Each row is a point on a landscape with many valleys, with its height.
From any point a ball rolls to the lowest of the 3 points nearest to it. It stops when none of these is lower. Distance is the straight distance between rows; heights are no part of it.
K540 h=432: 94	94	72	104	86	111	101	73	102	84	104	101	113	107	102	87	87	130	96	74	101	100	121	117	129	104	100	76	113	116	75	70	88	109	104	72
K368 h=370: 119	94	112	91	105	105	68	81	93	125	77	102	93	110	109	108	128	72	104	103	68	80	93	66	86	110	101	141	78	101	129	112	110	91	89	124
K14 h=615: 105	98	121	113	97	81	107	98	107	127	93	137	81	76	109	100	132	71	102	89	67	75	63	71	70	111	86	139	103	107	145	117	84	88	75	140
K128 h=594: 112	98	117	105	105	92	92	98	104	128	82	125	96	88	114	94	125	74	107	89	65	83	78	69	81	109	90	145	92	98	136	115	99	92	83	128
K260 h=272: 97	103	120	81	104	100	96	112	83	104	104	68	94	131	91	129	86	98	90	109	123	114	115	96	115	80	112	88	71	100	107	111	119	83	111	84
K299 h=628: 113	86	83	119	102	87	109	114	124	78	112	111	103	69	99	69	119	105	104	136	101	96	80	124	87	113	98	92	134	108	104	83	81	126	95	96
K388 h=218: 113	102	134	93	100	103	83	94	89	116	89	69	112	133	102	111	100	87	102	106	108	118	115	83	128	87	111	104	63	113	124	100	125	93	93	92
K15 h=356: 102	118	92	109	92	108	108	88	110	112	83	114	130	98	116	80	87	113	99	66	87	111	102	101	127	101	101	107	103	103	94	93	97	96	97	86
K989 h=410: 107	78	75	78	107	111	69	76	89	99	97	93	83	102	92	106	131	90	105	104	69	68	110	73	74	124	86	122	91	91	92	90	97	105	92	122
K506 h=219: 109	100	118	80	95	110	83	90	90	114	83	72	110	132	103	111	94	92	97	95	98	110	117	86	126	94	107	95	66	109	116	99	115	89	99	84
K576 h=168: 105	108	108	89	92	111	97	89	98	113	79	90	116	119	109	102	86	104	96	77	92	109	111	91	129	98	104	100	78	100	105	98	104	88	99	81
K418 h=384: 112	101	105	90	100	100	85	88	101	123	73	108	109	99	116	92	107	87	106	85	70	97	96	76	97	112	96	127	91	92	117	107	107	94	90	111
K624 h=181: 110	118	132	107	95	102	107	105	105	123	73	101	124	110	122	89	87	92	106	82	95	117	94	88	131	87	109	116	86	104	118	111	112	85	91	92
K784 h=268: 107	89	77	67	101	116	71	62	90	95	89	82	103	109	94	102	106	106	103	84	71	88	125	84	105	121	88	99	88	85	87	84	96	107	94	101
K537 h=369: 86	124	93	131	94	109	133	100	105	93	113	120	124	108	102	95	79	127	83	86	128	110	105	136	126	73	106	80	127	122	80	91	98	94	110	75
K321 h=348: 111	74	70	84	102	103	77	70	101	85	97	93	99	90	94	79	122	114	111	101	71	84	112	92	96	129	84	109	110	90	84	70	86	125	95	105
K93 h=288: 87	113	142	118	99	74	125	116	121	105	128	124	84	74	96	119	103	74	100	104	108	106	45	103	57	88	92	94	111	98	134	146	79	110	88	149
K787 h=330: 90	113	121	106	109	87	115	126	105	100	111	103	96	93	99	116	88	98	97	111	117	116	82	113	86	83	105	91	106	85	102	128	102	97	112	114
K38 h=309: 99	96	93	92	104	99	91	104	97	105	96	105	92	92	98	101	106	99	101	100	90	97	98	90	84	110	92	106	100	86	98	105	104	100	101	111
K424 h=782: 103	89	95	129	106	84	124	125	127	69	128	108	91	64	94	82	113	97	99	144	118	99	68	135	78	100	101	81	135	105	107	95	79	124	98	107
K813 h=475: 93	101	113	116	103	77	117	119	112	100	122	126	83	70	95	103	117	88	100	108	100	97	64	101	62	104	85	100	115	93	123	117	90	108	90	133
K115 h=457: 81	88	78	95	89	116	104	69	96	86	107	92	104	121	95	102	80	122	92	65	110	99	134	117	132	94	100	68	92	117	78	75	85	99	111	58
K678 h=235: 94	131	129	120	102	90	127	116	116	114	87	116	124	88	123	93	80	95	103	85	107	122	78	105	113	78	110	113	101	100	112	124	104	89	96	105
K179 h=389: 97	83	93	106	108	86	111	127	105	75	131	100	73	72	82	98	112	99	108	138	118	94	87	116	67	104	90	82	121	89	93	93	91	118	107	115
K219 h=392: 100	88	70	87	92	113	88	66	98	86	97	94	108	108	99	90	91	124	103	71	88	97	125	107	124	116	94	81	100	103	78	71	88	110	100	78
K242 h=209: 93	133	114	126	93	104	131	104	113	114	84	124	134	100	123	82	75	105	99	71	105	115	87	108	133	80	112	108	104	110	100	108	101	85	93	89
K112 h=433: 106	86	91	89	104	104	80	85	96	113	90	108	87	94	100	100	134	88	103	99	66	73	93	74	72	120	88	130	92	92	110	103	98	101	91	126
K521 h=800: 90	117	94	139	105	93	134	114	120	76	123	122	118	79	100	85	96	114	91	126	125	111	82	151	101	88	108	81	143	115	91	97	93	114	105	96
K841 h=146: 97	108	105	92	91	110	105	94	98	110	92	89	112	122	105	103	84	109	91	75	110	110	112	100	129	90	109	84	81	105	101	97	103	87	106	74
K785 h=379: 109	89	76	95	100	100	89	86	106	97	94	108	106	85	104	76	114	116	107	95	80	96	102	98	100	124	87	106	115	92	92	79	92	113	98	101
K350 h=387: 95	126	90	124	88	109	118	85	118	110	85	128	135	92	118	69	82	113	101	61	92	112	98	108	134	99	104	110	116	113	89	91	98	100	91	82
K438 h=263: 103	101	83	90	91	114	93	76	102	103	84	99	116	106	108	90	90	117	100	66	84	105	115	97	123	110	97	96	94	100	91	84	95	102	97	85
K487 h=491: 101	103	91	124	104	89	114	111	120	99	107	126	109	65	108	77	111	105	103	105	96	106	77	111	85	110	93	104	126	98	110	96	93	110	92	111
K642 h=229: 115	97	105	70	100	116	71	64	90	110	77	72	115	133	102	108	100	87	99	84	81	102	122	81	127	105	106	98	60	107	113	94	108	95	89	88
K452 h=148: 105	105	97	94	98	106	95	89	106	115	80	105	115	99	111	88	97	105	103	75	82	106	101	88	112	112	96	111	94	94	100	99	102	94	96	95
K546 h=784: 90	83	99	90	105	92	92	128	79	84	130	91	49	100	71	133	108	77	100	133	116	75	100	87	54	94	94	97	96	87	89	115	103	106	108	128
K793 h=383: 119	104	129	103	104	98	90	93	103	131	65	108	119	105	124	89	109	75	112	92	72	103	90	68	109	103	102	141	83	102	132	116	109	92	79	111
K163 h=402: 94	98	104	85	106	99	98	119	85	96	106	84	80	108	88	120	95	98	98	115	112	99	106	95	83	97	101	93	93	85	91	110	109	91	111	103
K569 h=326: 105	123	160	124	104	85	120	118	114	120	80	106	127	101	129	93	83	81	117	95	109	129	76	89	122	72	115	126	91	103	127	133	108	88	83	111
K175 h=198: 106	108	107	107	100	93	107	99	113	121	80	127	111	79	121	80	105	89	107	84	72	102	82	83	93	115	90	133	105	95	123	111	99	96	85	114
K238 h=238: 113	94	108	66	102	119	64	65	80	108	86	61	108	140	92	119	106	83	97	102	94	102	126	81	123	101	109	95	52	118	118	92	116	93	88	88
K101 h=307: 79	94	88	87	92	114	112	93	85	92	115	78	93	126	84	117	76	119	91	85	124	102	133	115	123	89	106	66	88	109	81	91	97	85	117	61
K526 h=535: 112	107	76	121	96	101	103	76	128	94	87	126	129	77	120	51	103	122	104	87	77	104	90	115	122	118	101	120	137	121	94	75	84	121	82	89
K279 h=576: 97	88	73	97	94	106	105	98	96	82	113	89	99	100	91	98	87	122	101	101	112	99	120	112	109	108	96	76	113	100	72	76	95	105	110	78
K826 h=464: 112	94	79	109	98	92	98	88	122	102	94	125	113	68	112	60	117	112	108	93	75	99	86	99	99	125	87	121	130	106	107	85	89	115	88	105
K983 h=416: 96	103	80	102	86	118	102	63	109	99	87	112	124	109	110	84	87	123	92	50	87	105	117	110	140	104	101	89	100	114	86	79	87	104	94	75
K986 h=380: 101	117	95	116	97	100	113	98	116	113	86	125	124	84	118	76	91	107	102	77	89	113	90	105	114	104	98	112	114	102	100	100	98	97	94	93
K868 h=216: 111	110	144	103	103	92	98	114	97	122	78	96	110	112	115	102	100	84	107	104	99	116	90	84	113	90	112	123	78	100	128	119	118	91	93	108
K61 h=280: 93	131	152	120	106	83	123	124	115	112	93	103	121	100	122	103	83	87	106	99	121	128	72	107	111	66	119	110	97	97	121	137	102	94	99	112
K457 h=382: 94	106	107	103	107	91	109	122	101	99	110	106	93	88	97	107	96	104	97	108	113	109	89	107	82	94	100	91	107	87	98	117	102	96	110	113
K449 h=291: 86	113	110	97	103	98	118	121	94	96	110	88	96	108	93	119	78	113	93	107	129	115	105	114	103	81	108	81	101	89	88	112	104	87	121	91
K911 h=358: 118	99	123	91	104	105	72	91	90	121	76	88	103	119	108	108	114	76	103	107	86	97	102	72	99	103	104	128	75	102	125	113	119	92	91	110
K505 h=448: 94	78	87	95	108	91	107	129	94	70	134	90	67	82	75	103	103	99	114	140	125	88	104	111	73	105	90	79	117	90	79	88	96	116	112	101
K967 h=237: 91	103	91	91	96	107	105	101	93	98	103	89	100	109	97	110	86	116	95	92	108	107	113	108	110	99	102	85	97	94	85	96	105	91	112	83
K166 h=405: 113	86	88	79	109	115	56	78	87	110	86	86	79	118	92	122	132	72	100	114	72	66	109	71	76	112	102	130	73	98	107	104	107	97	92	125
K610 h=787: 102	83	103	95	100	96	83	103	90	108	103	106	61	101	90	123	132	78	95	111	87	68	88	78	56	105	97	122	88	97	113	114	101	94	96	135
K694 h=341: 87	101	94	98	102	97	115	119	91	85	118	89	89	103	87	116	83	113	98	110	129	108	110	116	98	89	103	75	109	88	80	101	103	94	119	89
K571 h=213: 98	123	123	110	98	97	118	115	105	113	87	105	121	103	116	99	82	101	99	87	110	122	89	106	122	81	113	105	96	98	107	117	104	86	106	95
K139 h=409: 79	107	82	120	88	112	125	93	97	88	119	109	113	119	92	100	77	130	85	81	130	103	118	133	129	79	105	66	117	124	75	80	91	96	118	64
K909 h=634: 99	98	102	128	100	76	123	113	120	96	122	132	89	56	101	86	124	91	97	110	93	98	60	106	70	109	81	102	124	103	130	108	82	111	82	132
K608 h=536: 97	83	72	86	102	102	92	103	90	81	116	85	82	95	84	98	102	108	111	117	105	88	120	103	89	114	87	86	109	90	74	79	97	111	109	92
K839 h=366: 116	99	121	95	104	102	82	95	97	124	73	100	107	108	112	103	115	80	105	96	76	96	94	72	97	105	102	131	80	99	127	113	115	92	89	114
K20 h=419: 92	131	91	134	88	114	127	86	117	104	91	136	140	97	117	70	77	117	93	69	100	109	95	122	138	87	107	105	124	129	89	88	96	99	88	82
K951 h=582: 105	101	113	101	103	92	94	105	100	121	88	121	91	89	106	100	122	81	102	96	76	88	81	78	73	110	92	129	95	96	129	117	100	94	92	127
K805 h=246: 113	97	121	79	101	108	68	88	79	108	95	60	97	137	88	123	105	83	96	119	110	108	124	82	113	94	111	101	61	112	115	102	128	93	96	94
K777 h=360: 93	96	129	97	107	85	91	126	92	98	109	90	70	110	87	134	103	80	98	124	116	101	86	91	69	82	110	103	88	88	111	138	109	100	110	128
K946 h=488: 92	94	118	88	108	89	87	126	81	95	115	86	64	110	81	139	101	81	94	127	118	95	97	89	65	84	108	100	87	85	99	131	111	97	111	123
K573 h=316: 85	99	111	78	101	101	105	115	82	95	113	63	84	128	85	133	77	106	90	111	129	110	125	103	110	81	113	77	85	95	91	107	109	84	118	77
K987 h=211: 105	108	130	94	96	102	99	103	95	116	84	77	111	127	108	106	89	96	96	92	112	120	106	94	128	83	112	96	72	106	116	108	116	85	102	84
K19 h=494: 97	95	85	95	102	99	101	107	98	93	106	100	95	92	93	97	100	114	103	107	106	102	107	106	92	110	93	90	111	87	85	91	102	101	111	95
K459 h=222: 103	95	112	71	95	116	82	81	85	105	90	65	107	135	97	116	90	92	91	89	106	110	128	90	131	94	107	84	58	112	109	93	110	88	98	73
K646 h=312: 105	75	69	72	101	112	75	68	89	80	103	78	91	102	86	97	112	106	110	101	76	80	128	88	94	126	83	100	100	87	76	72	93	118	94	103
K87 h=591: 87	81	69	98	95	105	107	95	88	71	123	79	90	112	83	102	82	119	107	110	124	93	135	119	115	102	98	65	116	106	63	64	92	109	112	66
K588 h=726: 100	86	110	95	101	91	82	116	83	100	113	101	55	103	84	133	127	71	95	122	100	74	87	82	57	94	102	115	86	96	108	123	104	96	101	133
K270 h=705: 109	96	79	122	99	94	107	104	120	82	107	114	110	77	103	68	108	118	100	123	104	100	90	130	102	108	103	90	135	111	90	78	87	118	100	89
K684 h=231: 104	103	113	85	100	104	92	103	92	111	90	84	101	122	103	113	93	94	94	99	102	107	108	90	108	98	104	100	80	92	108	110	115	87	104	95
K653 h=508: 100	77	75	100	103	96	107	114	98	65	124	83	83	91	83	93	96	110	114	140	122	87	116	123	98	107	98	77	127	96	69	68	86	117	114	77
K955 h=571: 90	95	121	109	101	78	112	123	104	95	131	115	65	80	85	121	113	84	97	115	108	92	65	101	52	94	90	92	109	93	115	126	86	108	100	144
K448 h=217: 121	102	126	91	98	109	82	81	97	126	68	88	119	120	117	95	104	83	109	91	81	109	107	73	125	105	104	124	70	107	125	104	116	93	86	100
K147 h=188: 102	127	113	115	94	104	118	101	116	120	71	119	133	95	126	74	79	99	109	70	87	115	91	96	129	96	104	122	101	105	107	108	102	86	82	91
K382 h=333: 99	107	114	102	104	91	110	119	102	109	101	113	98	88	103	103	98	95	100	100	99	105	83	101	85	97	99	106	99	87	111	118	103	92	106	116
K170 h=547: 110	80	83	112	104	90	105	117	115	72	118	102	89	76	93	77	117	107	107	140	108	92	88	122	87	114	97	87	132	100	93	78	84	122	104	93
K168 h=689: 115	89	81	123	101	85	108	107	131	84	105	120	109	64	109	61	121	105	100	124	93	96	74	123	93	117	98	103	137	111	108	84	81	121	88	96
K381 h=230: 93	95	105	74	95	111	94	92	84	99	103	65	95	133	89	125	84	101	88	94	115	106	127	97	122	88	109	76	67	105	99	97	108	84	109	72
K369 h=350: 85	125	115	115	105	95	128	119	108	100	104	107	110	97	106	109	80	111	95	96	128	122	88	121	106	75	109	85	108	94	95	120	103	88	114	98
K659 h=323: 86	119	109	108	99	100	122	113	97	98	105	97	108	111	102	112	78	117	91	94	127	118	101	117	116	77	112	80	103	99	89	109	102	84	117	85
K783 h=429: 95	74	67	77	95	115	88	53	91	75	99	80	103	110	90	101	91	120	102	68	85	94	140	108	132	111	93	71	93	105	74	64	81	115	97	78
K502 h=412: 103	90	96	111	103	86	105	106	112	105	105	125	92	66	102	85	125	95	102	102	82	91	80	93	73	120	82	115	113	96	114	100	90	107	89	124
K930 h=214: 104	114	126	114	105	85	114	113	111	120	86	122	110	79	120	93	96	86	104	91	94	110	75	93	92	94	100	125	102	96	124	125	100	92	92	118
K638 h=317: 97	98	109	78	104	104	87	113	79	101	102	67	85	126	86	131	92	92	95	118	115	103	118	90	97	92	108	94	76	90	100	108	117	90	110	93
K276 h=404: 103	109	86	112	97	98	109	103	112	102	93	118	115	83	109	82	98	114	102	92	95	108	92	106	103	108	95	104	119	96	94	95	100	104	99	99
K107 h=456: 80	77	78	74	91	121	91	51	94	87	96	84	107	124	91	111	83	111	88	48	93	99	140	112	143	94	102	65	65	119	86	80	77	102	100	65
K221 h=398: 120	112	146	111	101	99	102	95	106	128	64	100	130	112	130	81	95	79	121	89	84	117	97	69	133	94	107	139	79	113	129	113	118	88	73	98
K315 h=437: 109	80	87	86	107	112	59	85	84	108	93	87	67	115	89	128	136	66	99	118	80	57	103	70	67	108	105	132	74	101	106	108	108	93	96	130
K446 h=344: 85	126	105	118	95	103	128	108	106	104	103	114	122	104	108	101	79	118	89	84	124	116	97	124	119	76	112	87	114	108	87	102	99	88	112	87
K943 h=400: 116	94	98	70	102	117	59	68	85	111	81	77	98	126	94	117	115	84	98	105	73	81	120	72	97	113	102	116	67	98	108	98	107	98	91	108
K398 h=490: 106	106	75	124	92	103	106	91	119	86	99	120	124	92	111	68	98	125	98	93	99	102	99	124	121	105	102	96	135	118	86	76	88	114	99	79
K300 h=841: 94	109	100	136	107	83	128	115	128	86	125	125	109	55	106	82	106	97	96	117	111	113	66	131	81	98	97	91	134	106	115	109	86	114	91	118
K406 h=315: 101	100	123	95	105	90	84	116	90	110	96	95	80	110	97	121	111	80	96	115	101	98	89	85	77	91	107	113	87	93	116	128	112	93	103	122
K183 h=257: 94	113	147	104	109	86	104	123	103	110	98	95	99	108	105	116	91	88	101	112	117	123	81	99	95	74	114	103	89	94	123	137	107	94	108	118
K683 h=345: 103	94	71	95	91	115	92	59	105	90	89	104	119	102	106	81	92	124	101	60	81	103	122	106	133	113	96	89	105	110	80	71	87	112	97	83
K306 h=794: 97	120	87	136	99	98	125	106	116	85	109	126	127	81	109	77	91	119	91	105	114	111	90	138	110	92	104	91	138	119	88	92	95	109	101	88
K752 h=502: 93	120	87	116	81	117	112	68	113	107	83	125	136	111	117	73	78	116	95	41	89	107	107	108	150	92	106	99	102	126	88	83	89	101	88	72
K643 h=362: 92	119	98	112	94	108	117	98	104	107	92	112	124	108	112	92	79	116	94	73	110	112	101	113	128	88	106	92	103	107	87	99	100	90	106	80
K840 h=512: 98	102	115	116	98	78	114	113	111	113	108	130	85	72	103	99	120	81	98	97	85	90	64	90	64	107	85	117	107	98	129	118	88	100	83	137
K914 h=242: 117	99	117	80	102	114	63	80	82	112	82	69	106	135	96	119	112	81	97	111	94	100	119	77	110	102	109	110	61	109	119	101	125	94	90	100
K122 h=396: 82	119	90	132	97	105	136	104	102	82	124	114	116	108	98	98	80	126	86	104	136	108	105	142	118	74	109	71	133	122	74	89	99	100	117	77
K958 h=586: 92	74	83	87	106	95	95	121	79	76	132	85	59	89	71	114	111	88	113	136	112	73	111	93	65	107	86	93	108	89	78	91	101	115	108	113
K275 h=544: 102	86	100	86	103	99	74	112	79	96	107	86	58	114	82	134	120	71	96	127	102	69	104	79	63	95	107	116	79	94	100	118	111	96	103	125
K656 h=286: 85	96	97	81	99	110	109	105	83	94	114	68	88	125	85	126	76	106	91	99	125	105	128	105	115	88	109	70	85	96	85	101	105	85	116	70
K630 h=559: 103	84	74	89	97	107	91	89	96	84	107	88	95	95	92	89	101	119	107	105	98	94	121	102	100	120	89	88	113	94	75	75	95	115	106	86
K510 h=651: 89	88	113	94	103	84	94	127	87	94	126	100	56	97	79	130	111	77	98	126	112	87	85	91	55	90	98	96	96	86	101	127	98	105	109	133
K289 h=539: 100	77	76	79	105	104	80	98	81	89	115	89	71	94	79	110	120	88	107	119	91	68	111	80	65	117	84	107	94	86	85	88	100	107	102	117
K397 h=282: 97	107	129	97	106	88	99	125	96	106	100	94	90	106	101	119	97	87	96	110	109	109	85	95	85	83	107	103	92	91	115	128	107	94	108	116
K990 h=445: 94	123	86	132	85	114	119	77	116	98	97	133	135	105	113	71	81	126	91	64	100	107	103	123	143	91	107	99	123	134	82	79	90	107	92	72
K237 h=399: 86	127	88	132	92	109	126	94	108	97	101	126	131	100	111	78	80	124	89	79	113	111	101	128	127	87	106	91	125	122	84	88	96	99	101	78
K663 h=394: 88	92	83	87	99	104	106	111	83	84	118	77	82	108	82	117	83	112	103	111	121	98	125	107	98	98	99	73	102	90	72	90	103	96	118	81
K564 h=153: 106	117	116	105	99	97	107	106	109	121	76	115	118	93	121	86	92	95	104	83	89	110	87	90	109	100	101	120	94	94	113	113	105	92	91	103
K720 h=381: 108	85	81	70	107	117	63	76	81	100	91	81	84	113	87	118	117	88	103	109	75	72	119	73	82	112	97	115	76	91	92	96	106	99	96	113
K497 h=418: 107	89	76	106	100	93	97	98	112	90	106	109	100	76	102	71	117	115	105	111	94	96	96	108	91	122	89	99	123	98	92	78	90	117	98	98
K105 h=458: 96	105	78	112	91	106	109	87	108	92	100	111	115	98	106	82	90	127	97	82	104	103	111	121	124	104	102	85	122	113	80	76	92	106	102	77
K957 h=247: 104	104	134	93	107	94	91	114	87	110	95	78	94	121	98	119	93	91	95	114	114	116	101	89	105	86	112	101	80	94	116	119	120	89	108	102
K295 h=191: 106	116	123	98	97	101	104	103	104	117	76	95	122	115	118	95	89	97	101	81	98	113	99	92	127	91	108	109	84	101	113	106	110	85	98	90
K906 h=451: 107	97	86	117	98	83	111	103	123	102	102	130	108	60	108	66	122	103	104	106	84	96	74	103	89	123	87	116	126	103	115	91	87	112	84	112
K126 h=421: 96	94	104	95	103	93	101	120	93	99	109	105	78	89	90	112	111	92	99	117	103	96	92	93	68	102	93	102	101	86	101	113	104	99	104	122
K13 h=489: 101	82	81	102	106	92	111	116	102	73	125	95	84	83	86	90	103	112	109	135	121	93	104	122	88	108	97	80	126	96	79	78	92	118	111	89
K509 h=243: 94	116	129	99	102	95	112	119	97	109	97	87	105	114	104	115	82	104	93	101	122	120	94	105	113	75	116	90	91	93	107	119	111	88	112	96
K496 h=378: 106	94	87	102	102	94	93	93	107	114	92	123	102	76	107	81	122	100	107	93	71	89	89	84	84	123	86	125	111	93	111	97	92	105	93	116
K954 h=207: 109	97	95	77	98	114	83	76	96	110	79	92	110	108	106	99	102	100	100	82	76	99	110	85	105	115	95	108	85	91	99	97	102	99	96	99
K50 h=533: 106	66	72	86	103	97	91	105	97	65	120	81	78	91	81	86	109	105	120	138	107	80	116	105	91	117	90	88	122	95	72	63	88	125	109	86
K806 h=220: 86	117	141	116	105	78	121	121	116	105	111	116	96	82	103	113	95	84	104	104	112	117	59	106	73	82	102	99	105	92	124	145	90	103	100	132
K519 h=254: 96	95	93	76	96	109	96	100	85	96	102	75	90	118	90	119	87	105	94	99	110	102	124	96	106	99	102	83	83	93	88	98	106	89	112	80
K3 h=347: 102	85	80	67	101	118	76	83	80	94	98	76	87	112	85	114	106	97	100	106	88	82	124	83	91	116	92	100	86	89	84	90	101	102	100	98
K556 h=203: 113	107	134	94	100	101	92	101	98	122	77	86	115	121	116	100	95	90	104	94	101	116	102	84	124	91	110	114	72	107	122	108	118	87	93	96
K353 h=467: 90	95	104	105	106	85	113	126	100	89	123	106	80	80	87	107	104	97	105	121	116	103	84	111	67	95	94	88	115	87	100	112	99	106	110	118
K778 h=756: 94	105	89	129	105	93	121	114	114	81	119	111	108	80	96	85	99	117	99	122	123	109	89	136	98	97	103	82	136	108	88	93	92	112	108	94
K781 h=346: 112	95	109	86	104	104	69	98	85	113	88	88	87	116	97	121	118	75	98	113	86	84	101	76	81	100	106	122	77	97	113	112	115	91	99	120
K391 h=740: 104	95	95	128	107	82	123	122	124	79	125	116	93	60	98	79	119	99	98	133	108	101	69	128	76	106	95	87	130	105	113	96	82	120	94	112
K903 h=450: 97	104	86	111	102	97	112	110	106	93	108	111	103	82	100	89	98	115	102	105	106	106	95	116	96	106	96	92	119	96	88	92	99	107	108	97
K585 h=95: 103	110	101	100	98	101	103	101	102	111	88	107	112	98	110	92	92	104	100	84	93	109	98	98	104	102	99	103	98	95	99	101	104	93	100	97
K587 h=183: 101	86	93	109	103	85	109	121	109	90	123	116	82	69	90	92	119	96	102	120	105	93	78	107	70	110	84	95	118	94	106	98	89	115	96	119
K52 h=232: 105	113	152	107	105	90	102	118	100	118	86	88	113	117	116	105	89	89	105	104	113	125	88	90	115	77	114	114	81	103	125	124	117	89	98	107
K666 h=386: 81	108	89	105	96	106	123	108	93	90	120	92	99	115	89	113	74	124	90	96	133	107	116	123	118	81	104	66	111	105	78	93	101	90	121	73
K520 h=585: 100	82	81	98	103	93	96	114	94	88	116	100	79	83	86	98	112	101	106	120	102	87	101	99	74	114	87	98	110	89	88	88	97	112	106	106
K356 h=530: 88	90	98	92	107	92	100	125	86	88	123	92	67	93	79	118	100	95	102	128	117	92	102	100	69	98	92	89	105	79	87	107	106	103	114	113
K98 h=511: 97	90	111	85	106	96	75	116	77	98	107	77	61	121	83	140	111	74	94	134	111	85	105	83	72	88	112	108	77	94	105	125	117	95	106	117
K99 h=256: 103	94	91	81	100	110	87	95	89	103	94	88	96	109	95	108	98	103	100	98	91	96	113	89	96	110	94	99	87	89	93	98	107	97	104	97
K577 h=453: 98	79	69	79	95	112	89	70	85	76	108	77	95	111	89	102	90	116	104	88	95	92	136	104	118	115	92	73	100	99	71	67	89	112	104	76
K816 h=431: 94	91	83	74	91	118	92	65	94	96	92	83	108	120	96	107	87	111	91	65	92	101	131	102	128	105	97	77	76	106	88	82	89	98	101	73
K686 h=318: 104	106	81	102	92	107	98	73	109	102	86	110	123	97	112	79	94	119	103	64	81	106	107	103	124	116	94	104	109	102	90	80	96	105	92	87
K932 h=357: 107	84	81	94	103	99	88	95	100	101	101	108	94	83	97	86	121	103	106	101	81	84	97	88	80	124	83	112	106	92	100	91	97	109	98	112
K898 h=518: 108	118	79	133	95	101	112	90	127	91	95	132	132	82	116	58	99	119	96	98	92	107	88	129	120	108	107	109	142	125	92	82	88	117	89	85
K940 h=825: 90	123	102	127	107	94	129	116	116	95	111	121	118	76	108	93	90	107	96	104	115	118	79	128	99	90	105	92	125	99	97	111	98	101	105	104
K754 h=176: 99	102	84	98	96	106	101	92	103	100	97	102	108	98	104	89	91	120	100	86	97	105	110	105	110	107	97	94	108	96	85	86	101	100	104	88
K205 h=303: 100	89	85	75	100	108	85	97	84	94	104	82	81	109	86	115	102	100	100	109	96	88	120	88	88	110	94	95	89	85	85	96	107	96	107	98
K770 h=274: 96	117	127	113	107	88	116	121	112	114	97	115	106	83	112	103	91	92	104	95	106	114	75	102	91	89	104	107	102	89	117	129	101	95	100	118
K317 h=270: 103	90	99	80	106	105	76	105	79	102	98	86	73	113	89	127	113	80	98	121	96	80	108	82	70	102	103	114	82	90	99	113	112	93	104	115
K146 h=415: 114	84	82	74	109	118	53	75	78	103	92	77	78	124	85	130	126	71	98	120	78	62	114	72	77	109	106	124	69	99	98	105	109	94	90	118
K392 h=809: 101	86	99	101	103	89	91	109	94	108	112	117	69	84	91	108	132	83	99	108	84	74	80	83	56	112	85	116	99	91	115	109	95	101	96	135
K330 h=430: 89	107	84	108	91	112	117	90	102	95	106	106	113	112	100	93	82	124	91	77	113	106	114	121	125	91	104	77	107	113	79	81	94	96	113	69

Call two points neighbours if one is among the 3 nearest of the other. Go from one point of each pair to the other, from neighbour to neighbour, staying as low as possible. Name the highest point that can't be avoided.
K841 / K806 => K770
K841 / K587 => K353
K585 / K841 => K295
K317 / K806 => K781

Where does a ball stop that starts at each point below?
K898 => K841
K497 => K585
K382 => K585
K793 => K317
